Points, in no order, along strands that fork and pass close to each other.
In the rows, zero is written as 100.
Points whose rows are less than 109 apart are linked; no others are. Some points are linked to none.
J_803: [133 117  91 111  69 118  98 109 111 117  51  88  94 117 106  94 124  90
 103  98 123  78 101 102 103  76 128  94  81  97  77 107 144]
J_196: [ 94 115 128 101  90  75  88  93 105 100  51  87 105  64  75 118  97  82
 121 124 130  79 117  96 101  66 110  53 108 101 100  84 122]
J_551: [119 124  91  85 116  46  52  76 103 113  46  89 112 100  47  94 116 107
 121  90 107 115 114 141 130 120 108 105 106  94  90 163 141]
J_708: [121  58  67 113  97  84  88  71  89 103  72 108 119  88  58  79  92  76
 134 121  63 104  72 130 115 111  93 112  91  91  95  83  93]
J_39: [111  75  50  96 159  79 138 101 111  94 116 104  76  82  53  90  61 109
 115 114  48 128  97  97 146 118  84 176 104  58 109  90  36]
J_326: [ 68  83  96  93 175  84  96  98  96 115  49  98 104  78  60  88  96 105
 117  92  54 129 123 133 106  71 112 136  74  98 112 110 115]
J_188: [124  75  98  74 105  82 117  51 139 136  82  94 114 100  94 126  75 104
 131  77  51 103  60 142 137 112 132 132  90  79  84  71  83]
J_424: [106  98 121  75  95  95 106 118  98 110 116  88 124 101 106  95 115 130
 115  68 122  65  97  49  72 106 101  62  97 106  48 103 107]
J_631: [100 144 107 124  86 101 114 117  92  94  81 109 106 100  62 125 122 119
  81 112 141  74 138 102  87  91 130  94 114 121  70 161 133]
J_613: [119  68  70  69 170 120 144  94 100 111  76  70 101  69  56  78  73  74
 128  86  30 101  95 111 130  96 124 147 101  60 108  62  76]
J_155: [ 93  79  92  75  70  92 101  84  92 100  92  93 136 118  72  79 138 100
 105  78 108  74  84 120  97 127 100  99  75  84  80 131 125]
J_758: [ 65 100 119 101 136  98 123  75  90 100  56  80 105  96  84 143  76 106
 110  93  45 135  77 123  80 117 115 167 101  84  87  96  99]
J_731: [126  87  99 109 110 108  84 156 155  65 121 123 112 121 104  93 100 135
  51 100 148  85 117  94  49  96  99  77 126 127  91 147  67]
J_685: [112  84  80  42 141  53  89 118 103  86  67  64 102 106  70  91  90  88
 108  96  50 145  81  89 129  70 116 141  85  86 122  88  81]
J_355: [ 72 101  90  37  85 121  89  83 103  99 138  90 106 110 111  92 142  90
  82 127  76 115 114 111 125 112  77 138  94 111 106 114  88]
J_403: [ 76  69  89 105 110 112 103  88  97 118  81  86 117  83  93 102  99  47
 113 135  55 113  85  92 151  89 105  93 134  82 131  85 104]
J_822: [ 96  86 107 126 104  89 133 108 117 112 165 116  92 123 156 140  63 136
  96  96 107 103  84  86 101 116 106  98 109 107  93  70  56]
J_474: [ 42  98  98 102 117  76 100  82 105  74 110 115  80 115  99 140  66 102
 102 110  87 122  71  95 101 108  62 131 111  99  89 105  82]
J_932: [ 90  70  59  87 130 105 126 114 127  52  88 102  90  88  84  94 117 106
  95  95  88 159 104 110  91 122  75 129  89 146 162  94  79]
J_186: [ 85  89  76 105  98 111 103  82 127 119 111  96  96  86  97  80  99  96
 112  90  59 114  70 153 118 138  63 113  96  95  70  66  50]
J_301: [120 118 118 120  99  65  87 102 109  81  91 108 110 137  65 153 106 131
  79 100 119  93  54 123 102 112  59 109 100 130  81 104 123]
J_61: [ 70 123 114  96  72 134  81 124  91  85  74  97  81  88 130 133  86  50
  92 104  94  91 107 109 110  76  90 112 105  82 101  90  95]
J_314: [ 88 138 105  61  97 110  48  94  68 111  83  95  86 114 136 136  87  87
 100 102 137  62 123  46  95  90 126  87  99 107 110  99 108]
J_730: [110  79 109  34 102  85 123  92  83 104 112 102 134 121 107 131 122  75
 131  97  75 101  91 141  66 124  96  90  73 108  87  53  85]
J_589: [ 84  87  78  51  93 115  91  83 122 109 113 103 106 130  96 114 155 110
  73 111  92  79 101 131 121 120 115 115  79 125 110 135  80]
J_856: [126 142  83 120 110  71 111  94  98  96  98 109  99 142  67 140 123 124
  58 121 143  72  91 124  93 135  85  91 124 139  70 132 113]
J_87: [ 96 121  95  89  55 131  63 110 103 129 100 101  59 128 107 102 119  87
  74  97 114  57  98  69 113  72  90  89 104  88  99 125  95]
J_679: [101  92 104 120  71  97  87  98  85 111 126  80  95 102  98  88 113  76
  98  93 111  96  87 114 115 124  81 136 102  87 135  74 112]
J_936: [ 54  79  62 111 113 120 109 104 111  93  61 107  87  99  69  89 105  98
 108  83  69 138  76 115  80 111  61 110 121 128  97 105 115]
J_575: [108  71  72 100  44 101 120 114 117  95 149 102  78 117 119  81 105 103
  89  94 120 120 106  99 108 119 107  79  75 131 124  93  57]
J_520: [ 60  53  47  70 129  67 119 133  98  86  98  90 101 109  78  71 118  93
  87 109  74 131  90 100 108  88  62 152  87  85 112  79  77]
J_74: [ 97  87  73  61 129 103  89  97 101  98 111  94  66 108  88  87 123 100
 108  85  72 110 101  99 129  91  88 151  46 113 132 114  84]
J_707: [ 74 102  88 143 107  69  92  82  99  93  78 140 104  80  93  77 109  80
  93  68  86 111 125  97  87  96 109  57  91  98 104  90 125]
J_801: [113  92  96  53  78  78  81  40  83  89  85  82 132 110  89 112 117 109
  94  90 101  67  72 135 101 103 112 117  97  69  69 110 118]
J_468: [ 54 103 100 112 104 148 113  76 113  68 138 108  72  67 133  67  82 137
  94  75 100 117  97 106  68 109  59  87 113 120 127  79 108]
J_78: [116  94 103 115  83 127 120  94 150  81 183 127 101  96 146  80  65 136
 101  85 108 118  77 114  72 123  96  95  85 113 138  58  54]
J_713: [128  76  66 123  69  92 104 106 123  96 117 125 113 108 119  83 131 109
  93 117 117 105 118 120 118 102 103  59  72 111 117 109  86]
J_745: [118 116  89 139  81 118 103 114 129  97 102 122  59  84 131 102  97  99
 104 117  90 120 110 124 102 102  56 107 112 108 140  75  71]
J_966: [104 108 154  78 122  88  64 113  79 100 106  70 101 126 113  82  83 112
  64 104 141  65 167  56  83  58 130 102 105  97  67 113 100]
J_834: [126  90  99  48  90  77  92  72  89  96  91  92 136 105 100 113 122  96
  94  90  75 104  95 147  81 103 108 116  77  78  78  58 114]
J_859: [ 88 105  87 104  62  60  74 121 105 125  91 137 118 115  74 117 108 122
  98  86 123  77 105 105  90  93 123  84 102  88  96 149 120]
J_477: [101 105 116  93 119 130 127 102  78  98 127  83  54  86 126 124  92  64
 102  94  94  87 119  98 129 107  86 122  84  88 168  52 106]
J_322: [114  61 110  47 120  88 125  92 109 109 102  62 141  88  58  98  89  88
 119 110  63 115  76 135 131 115 100 140 100 105 103  81 108]
J_251: [120  85  61  96 127 111 110 106  85 106  66 108  60 109  70  78 133  67
  99 117  84 122  86  91 105  85  87 132  69  74 146  85 133]
J_923: [122  91 108 141 110  76  96 134 117 104 141 106 113  96 123  44  83 128
 113  85 110 132 102  63  80 102  84  58 108 100  58 103  81]
J_54: [128 108  81 123  97  97 118 162 136  69 121 110 111  89  86  77 102 139
  63  95 159  46 133  91  68 112 119  79 120 112  94 147  48]
J_552: [ 85 125 106 118  99  94  86 141 106  82 126 109  67  80 138  59  89 137
  76 110 166 132 120  76  63  75  86  59 124 109  78 124  96]
J_50: [141 121 146  81  95  85  87  92  96 103  79  69 141 120  78 126  99 123
  79  91 132  33 100 127  81 101 143  85 106  98  86 136  87]
J_349: [104  86  90  76 107 113 113  69 111 129  71  83 123 121  90 125 103  90
 107 107  71 108  55 115 123 131  89  85 107 136  59  86  88]
J_635: [112  95 112 106  78  93  98 118 110 106  74 102 147 116  64  93 117 112
  55  85 129  28 100 101  88  89 161  87 110  80  72 148  81]
J_280: [117  96 115 108  77  90  74 114  95 117  97 117 120 126  82 108  95 101
  98  77 120  61 109  76  96  89 154  65 114  92 112 132  88]
J_919: [107  81  85 101 137 115  92  66 111 129 104 101 124 120  74  88  93  91
 102 103  44 122  31 123 122 149  59 104 105 117  64  91  58]
J_417: [100  87  41 103 106  79  91  89  90 102  86 115  94 107  64  53 105  89
 119  87 109 102 101 114 116 127  74 103  95  95  94 114 154]
J_604: [121 101 109 144  98 129 122 106 100  94 105 100 103 105 108  87  89 108
  84 114 104 131 101  69 105  97  93  85  99 138  62 105 104]
J_869: [ 92 117 117 102 109  71  73  75  82 111 104 123  97  90  73 130 111 122
 140  93  75 125 106 107 100 106 103 122  92 117 138 115 133]
J_306: [101  81  66  40  99 124 116  95 126 131  81  81 120 125  94 115 126  77
 121 112  71 118  85 107 123 123 113 108  82 135  99  65  85]
J_785: [ 62 114  88 117  78  95  90 118  97  84 107 110  91 101 134 102 106 117
  77  69 116 104 136  97 107 109 115  70 104 100 140 154 107]
J_924: [ 86 101 142 135 115 124 123 118 105 111  96 113  87  70 120 110  94  96
 109 125  76 105 115 102 123  71  98 120  67  81  90  79 113]
J_889: [ 88  74  83  66 113  97  96  94  94 118  85  82  99 112  56  81 147 100
  96 118  89  94 105 100 130 113 106 129  65 110 133 126 103]
J_231: [ 86  74  82  91 131  97 121  90 115  94 144 100  97  83  78  83  91 113
  96 132  51 129  94 129 146 115  73 189  94 100 100  77  42]
J_441: [117 140  93  77  67 116  78  67 103  98  75  73 117  77  84 107 120  83
 113 101 142  56  84  97  86  90 143  83 121  64 117 123 112]
J_136: [102  84  97 117  64 133 145 146  83  88 135  99  90 140 134  86  96  62
  94  81 101  92  86  85  68  90 121  78  73 100  94  70  64]
J_416: [129  67 119 122  97  81 109  70 131 131  98 123 127 107 115 113  63 113
 116  95  58 102  83 119 129 106 115  89  94  94  72  65  94]
J_560: [ 91  84 109 107  91  58  80  84  97 100  52 130 120 108  62 137  89 115
 107  83 112 100  86 131 106  95 102  69  93 102  87 147 124]
J_689: [ 53  90  87  69 119  81  71  97  94  87  70  89  90 105  66  93 135 119
  99 127 115 108 122 108 120  94  88 125 106  94 125 146 102]
J_612: [130 101 107 130  89  91  94 144 129  82 110 124  88 133 116 109  83 141
  94  91 129 115 132  77  76  85 123  71 108 124  83 159  78]
J_300: [ 71  87 110  94 145 108 105  78  88 116  45  78  94  96  70 124  93 105
 119 126  63 125 103 130 114  97  87 135  90 121  72  92 120]
J_166: [109 139 133 126 110  72  70 104  98 109  89 119 121  98 101 109  98 123
  78 106 109 115  92 106  98 116 103  66 100 133  50 123 110]
J_481: [137 121 153 124 102  87 110  80  82 105 109  88 153 100 103 130  88 106
 105 112  89  97 102 101  95 130 104  80  96 129  78  69  82]
J_503: [100  95  92 129 100  98 114  94  69  91  72 114  69 104  81 105 127  68
  90 107 125  79 129  98 107  76 108  57 102  80 141 123 127]
J_207: [112 113 151 122 110 129  72 161  70  89 122 102  57  95 145  93  68  61
  84  91 121  86 129  46  93  62 115  94 118  86  99  99 110]
J_160: [ 91 116  96 102 100 113  85 155 140  56 128 109  72 110 133  81  68 156
  80 117 179  97 124  84  52  86  86  72 102 115 110 110 109]
J_121: [ 96  86 102  74  57 132  91 110  64 112 132 108  92 108 135 127 113  76
 101 109  90  70 122 127 103  84 109 121  77 113 122  69  74]
J_315: [111  95 103  88 111 114  78 158  72  74 123 120  66 107 130  83  99  84
  57  82 135  75 150  51  77  49 104 100 111  88  92 100  98]
J_693: [ 73 122  95 139  85  63  69  90  97  91  90 113 104  94 113  75  89  96
  86  80 107 126  89  96 102 114  93  73  92  96  69 104 111]
J_846: [ 83  93 113 131 113 113 100  95 139  91 113 135  91  82 109  86  64 157
 106 111  92 136  71 137  85 119  56  69 145 120  95  91  91]
J_419: [ 79 109 114 119  96  87 103 103  75 124 112  78 105  95  83 111  91 106
 112 110 104 126  97 120 106 126  54 149  97  95 100  79  96]
J_401: [124 131 148  87 137  71  60 102  90  92  91  96  93 127 109  80 110 125
  82  95 122  72 124  58  84  62 116  89 117 101  25 133 109]
J_234: [120 139 135 109 107  92  94  47  78  83  68  90  74  47  79  89  70  86
 148  91 105 116  90 111 106  85 143  94  93  89  81  92 132]
J_144: [ 83  84  84 146  87 100 118 117 110  61 122 107  86  79 131  62 107  73
  69  89 136 110 123 102  95 109  82  77 114 111 133  78 124]
J_865: [ 92  91 114  74 113  96 104  83  95  98  56  64 117  99  95 130  74  90
 136  88  86 137  67 106  97 109 130 118 112  88 106  95 114]
J_670: [ 61 124  77  83  98  97  96 146 118 109 113 113 102 105 113 100 110 117
  83  97 162  63 105  67  61 107  95  59 110 105 114 130  89]
J_517: [ 97 120 132 113  98  42  69  78  94 103 101  96  96 138  81 164 120  98
  98 112 118 105  74 113 113 125  70  93 119 127 106 115  99]
J_916: [ 92 127  97 107 110 109 105  80  93 113  55 107 108  75  77  92 125 109
  62 116 128  60 131 108 110  90 134 105 130 114  58 133 157]
J_506: [ 96 124 128 107  89  98  63 101  95 119  79 109  86  78  77  82 106  94
 117 122 112  96 130  67  98  68 127  51 135 111  74 111 118]
J_809: [ 97  88  58 113  86  94 136  94  91 115 110 111  96 101 131 106 120  58
 132  83  70 111  92  79 105 106 100  86 104  60 146  52 101]
J_728: [ 87 135 105 106  52 110  71 120 120  95  82 115  78 107  96 106 106  73
  90  94 117 101 106  97 120  97  71 121 103  98  97 116 114]
J_800: [ 87 152 120  74 112  90  89 116  93 106 103 118 129 118 107 137 106 130
  71 111 134  50  93  65  69 102  88  71 124  97  46 150 108]
J_891: [117 137  61  95  80  75  79  92 111  83 106 100 108 139  77 132 145 104
  72 108 124  69  64 121  89 136  85  90 125 132 100 128  72]
J_611: [112 101 122  95 102  87  99  76  74 107  46  77 127  66  83 109 121  87
 115 121  96 110 121 113 109  95 111  80 108  98 124 102 122]
J_452: [107 112 109  88  99  73  61  68 101  95  65 112 110 103  48 118  94 117
 139  83  95 106 102 117 123  90 136 104  94  90 102 132 138]
J_243: [100  89  64  97 159 104 129 108  93  93  99  93  85  75  68  84  97  79
 113  98  29 130 104  82 117 100  98 161 119  59 138  89  80]
J_947: [114 102  64 120 151 115 127  92  93 119  79 101  84  74  96  85  92  60
 127  91  65 130  92 105 127  94  86 147  83  79 127  88 124]
J_46: [104 111 106 130 109  69  91 105 144  76 129 123 108 100 122  84  73 161
  82  76 111 133  61 125  67 104  69  56 136 108  89 114 102]
J_85: [117  75  70  88  88 109 114  97 107  93  87 112 122 110 120  93 131  87
 124 100  71 113  86 102  87 100  89  88 109  81 117  93 114]
J_511: [ 95 113 148 128 116  95 128  97 102  98 114  87 122  65 139 121  77 105
  92 105  76  99 121  90 112 127  88  66 105 105  69  75  53]
J_946: [102  78  69  89  82 104 150 117  88  78 133 106  77 107 137  96 118  36
 111 100  90 123  94 100  95 112  81 113  99  69 168  70  87]
J_17: [120  56  62  51 135  91 134  90 117 105  92  90  96 115  91  93 129  89
 111  95  54 142 109 130 108 125  87 126  85 124 102  61  65]
J_70: [152  93 141 119  85  99  92 101  97  98 102  78 139 133 108  79  83  95
 107 112 100 102  75  61  71  79 146  76 126  91  67 104  69]
J_375: [ 79  93  91  73 120  84 110 124 106  68 103 104  94  89  89 104 105  99
 110  85  69 129  93 110 116 110  77 171  63  77 124  84  89]
J_920: [ 73  85  85 124 122 118 101 106 116 100  88 103 109  92  78  97 123 113
  86 110 119 123  95 111  99 110  69 117 111 127  96 119 156]
J_505: [ 65  86  74 106  80 141 120 130  81  87 145  98  60  98 144  84  96  66
 105  72  82  93  86  91  82  97  95  63  80  71 119  93  75]
J_297: [101  80  80  64 156  52  78 110  93  90  52  95 123  99  40  79 109  86
 106 105  82 126  92 102 105  94 104 141  78 101 104  97 117]
J_585: [113  97  58 125  76  89 108 143 133  90 106 119 110  93  84  77 119 127
  63 111 146  72 123 119 107 105 109  55  92 111  78 129  74]
J_982: [131  46  52  96  86 102 111 103 110 109  98 122 106 106  86  66 108  73
 137 119  70 125  83 115 137  94  78 102 107  85 112 100 109]
J_48: [104 121 151 105 104 115 111 140  98  87 124  93 124  86 154 130  68 100
  83 118  94  89 122  57 103  90  95  90 117 110  72  87  69]
J_459: [ 98 151 104  91  86 106  84 106  62 112  79  81  81  96  79  97 120  51
  88 109 140  36 106  74  90  91 146  75 137  54 121 138 112]
J_626: [106  83  82 134  87 128 150 108  80  80 123 107  82  85 121  77 109  67
  85 116 102 128  82 100 103 104  74  93  90  84 140  78 134]
J_579: [135 133  73 110  65 102  82  97 113 108  88 107 133 104  67 107 148 111
  74 103 127  52  96 116  96 143 110 115 117 100 100 136  80]
J_15: [ 77  85  79  83  65 134 115  87 130 100 150 113  78  97 124  80  94 106
  99  91  76 127  59 154  80 139  68 117 109 120 106  75  49]
J_302: [149  98 154 120  92  94  87  98  98 122 121  91 148  87  98 110  93 112
 102 106  96  74  96  66  81  86 125  89 115  99  92  68  82]
J_831: [113 135 119 121 104  79  94 114 110  79 108 113 112 117 104 123  94 126
  90 108 139 118 139  76  75 105 121  81 105 124  60 151 124]
J_719: [108  92 100  96  78 121 145 117  73 100 104  89 102 120 100  68 113  78
  75  90 123  53 114  60  73  76 107  65  98  66  91 122 117]
J_977: [140  82  96 120 104 101  94  31  86  94  71 101 132  99  91  96  74  88
 103  98  83  92  42 108 108  97 131 137 106  96  57  76 127]
J_591: [ 71 106  89 130  85 124 128 115 104  53 122  99  88  80 119  64  90 131
  82  92 143 121 102  78  67 107  61  65 113 112 135  70 128]
J_35: [ 87 127  97 120  86  91  62 149  83  58 103 112  71 118 135  82  94 102
  61  99 150  95 132  62  59  78 117  83 110 112  83 131  95]
J_409: [ 92 135 144 115 110  92  88  70  67 117  90 102  81  67  55  98  83 110
 145  99 106 108 124  99  89  88 140  80 116 104  69 109 138]
J_596: [113 115 105  56  80 106  88 105  76 103  86  70 105 108 154 130 113  85
  78 100 116  58 126  91 104  95 127  91  93  94 116  66 121]
J_190: [ 89 120 127  78 114  83  98 129 105 116 143 111 121 118 128 108 109 133
  57  85 135  72  94  68  72 104  78  78  79 118  37 117  95]
J_489: [131 109 122  99 116 101  90  13  98  81  60  86  95  78  91 114  60  97
 132 101 102  97  75 103  90  96 123 108  89 114  67  73 100]
J_894: [ 78  98 109 118 106  97 112  89  97  91  92 113 123 109  88  92 110 115
  55 103 130  89 127  96 102 111  93  90 122 133  57 104 164]
J_192: [109 115 106 113  74 123 102 102  92 122  58  74  85  97  91  91 112 102
 126 103  77 132 104 117 113 108  73 126  52 116  89 118 106]
J_669: [109 101 107 122 101 116 120  96 169 104 143 130  93  82 162  79  77 158
  92  60  81 114  88 103  76  94 103  75 104 112 111  93  73]
J_493: [109  97 132 127  91 129 129 126  78 104 127  97  67  78 124 124  90  82
  84 120  92  72 127  75 118  67 102 105  86  80 129  74 114]
J_40: [ 74  95  81  87  95  94 113  82 112  83 119 135  94 112  94 120  88 101
 130 104  87 101  75  90 110 114  78 131  74  91 115  75 103]
J_216: [ 99  91 125 110  76 114 135  97  63 107 100  88  97  86  97 125  94  97
 136  82  89  88 110  92  96  97  87  83  83  93 107 120 114]
J_938: [ 85  91 102  75 121 124 109  61  81  89  62  61 100  73 108 112  94  63
 133 112  51 123  91 102 102  92 120 109 126  67 127  87  91]
J_221: [104  61  93  32  86 107 145 101  92 106 123 108 101 127 129 108 114  57
 126 103  61 110 120 156  83 116 130 104  93 109  97  64  76]
J_258: [112 110 135  89  89 103 136 106  73 104  99  94 116  74  98  87  95 112
 116  88 133  76 105  72  88  65 114  70  97  83  84 110 121]
J_563: [ 91 110 133 112  87 119 105  94  82 103  89  82  97  97 114 155  66  67
 113 102  84  83  86  92  95  80 123 122 111  81  99  65  77]
J_8: [ 88  85  94  81  83 130 112  93 121 102 139  87  92  95 133  87 117  94
  89  92  69 143  90 122 126 115  72 138 103 126 126  83  81]
J_988: [111  85 107 129 102  97  93 111 120  99 109 110 101  88 146  49  99 137
  92  96  89 107 109  67 102  74  75  50 125  76  91  93  76]
J_918: [107 128 166 136 125 109  99 160  89 112 129  97  90  89 136 103  47 104
  94  91  95 112 128  49  76  68 108  94 132  94  69  99  85]
J_912: [ 82 106 108 128  74 124 108 114  63  84 144  90  73  87 136  88  72  81
 114  67 116  93 110  85  78 111  56  74 103  98 126  74  87]
J_462: [ 75 104 120  92  87  62  60  69  95  92 103 105  75 142 112 149  76 109
 102 107  96 113  85 117 112 120  66 102 107 108  95 101  62]
J_442: [109  76 124  95 102  97  81 109  92  95 108 113  89 109 113  91  93 104
  78 108 112  50 153  59 108  52 108  86 108  91  75  92  94]
J_928: [ 86  80 131 104 105  93 125  87  97 112 107  77 140  89  76 116  78  96
 143 124  68 116  72 144 118 133  78 123 102  88  90  87  77]
J_287: [ 93 135  69  91  94  67  91  84 111 109  52  88  82 105  61 107 143  96
  71 128 127  45 115 103 113 107 124 133 132  74 115 124 111]
J_742: [ 88 102  94 104  69 117  91 110 123  88 168 113  87  98 133  99  70  98
  90 105 133  93  86  95  89 137 100  91  80 120 127  59  43]
J_227: [ 76 128  94 113  83  83  82 118  86  92 102 109  82  98 139 100  76  86
 101  77 119 113 107  83  72 111  84  80  98 116  87  74  88]
J_235: [126 111 110 105  62 134 102 100  98 115  87  85 105 113  92  99 122 115
 112 130 102 101  89 105 102  93 105  92  76 125  60  96 103]
J_225: [124  80 111 105 112  72  84  64  78  98  66  96 153  89  69 108  98  88
 117 116  88 105  67 137  94 113 102  67 100  99  99  82 113]
J_215: [118 108  68 107  93 108  73  97 113 140  60  95 119 102  64  91 136 101
  70 111 136  65 114 118 128 107 108 112 126  92 104 108 107]
J_734: [106  96 129 132 110  96  97 148 109  64 155 101  91  92 134  53  73 116
  97  86 142 132 130  51  81  72  85  70 108 110 106 114  83]
J_514: [ 95  85 119  92  59 121 104  90 105 121 111  93  82 125 128 122  93 101
 102  92  75  69  92 112  98  86 120 120 102 101  99  61  77]
J_945: [114 132  83 111  78 139  90 104 114 129  71  83  65 117 107  99 142  61
  82 106 108  68  87  84 112  76 107  91 114  67 110  99 131]
J_851: [118 102 150  98  88 130 111 118  71 124 108  70  89  86 109 125 109  70
 103 108 109  83 101  93 101  71 107 105  82  61 143  74 155]
J_896: [ 96 158 111  92  97 113  71 133  69 102 103 105  65 111  85 101  92  73
  94 114 157  50 133  53  74  78 145  84 102  89  86 148 105]
J_288: [113 120 107 111 100 129  90  58  88 122  72  76  68  70  79  79 103  82
 139  86  87 112 103 100 118  93 117 114  67  97 102 117 124]
J_52: [ 94 109 114  60  84 132  83 101  85 116 115 101 120 103 133 120 153  77
  62 128  95  57 125  99 104  86 109 106  88  84 129  95  96]
J_672: [120  85  85 139  79 121  99  97 135  77 111 140 119  93 115  97  91 131
  81 103  97 123  96  85  93  92  72  87 111 154  88 121 102]
J_599: [126 134 167  68  92  78  81  97  85  98 124  89 126 139 104 161 103 132
  88  94 134  51  95 108  96 108 118 103  80 130  93 122  86]
J_806: [ 96  58  62  49 128  74 100 165 101 109  92  86  91 111  56  69 104 110
  95  90  44 123  98  86 122  64  88 147  99  92 108  89 103]
J_597: [117  74 100 130  55 113 118 130  63  97 113  87  84 119  94  57 100  68
 105  75 102  80  95  76  97  90 107  62  86  90  98  92 106]
J_450: [ 61 117  91 107 120 125  70  69 141  88 103 120  93  80 122  84  85 158
  99  95 110 121 101 117  62 106  74  83 129 133 128  98 109]
J_224: [ 90  72  79 147  91 106 124 104  80  88  86  91  77  86 101  76  98  87
  88 110  82 132  93 109 130 103 101 118  95  81 112 122 140]
J_303: [ 81 109 104  98  86  88 104 106 120 109 136 111 100 123 152 135  82 115
 103  61 112 119  90  88  99 112  76  71  95 116  81  87  72]
J_209: [ 93  64  31  83 154 126 122  82 129  83 104 104  85  91  87  82 105 112
  97  89  63 133  91 122  96 120  69 117  97 139 111  79  61]
J_76: [ 54 128  86 131 101  94  73  98  98  94  91 131  67  88 107  87 121 103
  77  63 102 133 136 108  80 101 105  75  90 105 138 122 127]
J_68: [ 90 133 151  85 100  81  57  77  72 118  96 104 123  97 101 148  88 114
 126 103 108  95 103  86  96 109 123 112  84  98 129 110 114]
J_873: [ 55 129  97  92 102 117  98 124 113  65 140 107  95  77 136  68  82 141
  89 101 160  83  99  96  49  93  81  56  97 100 143  93 127]
J_805: [ 81  91  85 152 135  90 120  65  92 108  84 107  89  74  80  83  89  82
 113 120  81 156  95  95 126 102  89 138 103  77 112  96 148]
J_911: [118  83 119  74  70 138 138 100  84 141 112  66 101  90 124 111 124  74
 125 124  85  95 111  98 102  83 117 106  97  86 143  82 114]
J_868: [ 74  85  48 105 106  77  94  70 114  93 117 147  77 105  87  84  98 122
 123  91 106 115  93  84 105 116  66 110  88 105 102 115 134]
J_214: [115  97 117 137 104  86 133  91 112 138 124  95  99 128 129 126  63 117
 118  92  81 105  98  75 116 102 111 101 119  80  80  56  93]
J_965: [145  58 102  43 170  97  90  60 115 114  81  74 138  74  57  91  84 109
 116 123  52 107  72 133 108 101 117 149 114 100  92  73  91]
J_406: [134  44  73  62 174 109 114  82 111 128  62  76 126  72  67  72  57  88
 131 117  40 110  72 119 128  71 127 145  85  80 100  78 115]
J_779: [118  73  85 138  92 113 112  89 128  82 118 125 107  90 130 106  86 121
  95 120  84 123 104 123 110  99  80  87  90 105 121 100  71]
J_628: [112  66  55 108  82  86 101  82  98  92 118 117 121 110  89  48 109  92
 103  59 104  86  77 120 120 122  77  73  71  82  71 116 115]
J_197: [ 75 164  99  92  80 103  54 116  49 107  90  98  44 104 110 127  84  81
 126 115 144  88 129  69  98  89 130  80 110  91  80 127 101]
J_872: [ 58 155  99  79 100  95  57  75  89 116  97 110 105 103  77 137  96  94
  93 109 134  82 116  71 101  89 120 114  94  89 113 113 112]
J_937: [ 90  85 135  89  95 130 138  73  69 128 117  56 121  74 117  93  92  99
 131 101  81  88 100  99 110 100 113 112  70  92 114  83 108]

A fork is a point with three links. Follow the links from the first point to the second and name the forks in between, in order.
J_896; J_805 | J_314, J_235, J_234, J_626
J_869; J_672 | J_314, J_235
J_865; J_8 | J_375, J_889
J_579; J_326 | J_40, J_375
J_403; J_891 | J_375, J_40
J_924; J_707 | J_493, J_258, J_227, J_693

A fork is a point with three links, a tip a point with one. Leave the first point through the second and follow the links. Name the first fork or tip that comes.
J_803; J_945 | J_314
J_596; J_52 | J_235
J_403; J_938 | J_375
J_355; J_8 | J_932
J_287; J_215 | J_40
J_40; J_474 | J_287
J_932; J_209 | J_889
J_946; J_809 | J_234
J_520; J_806 | J_403
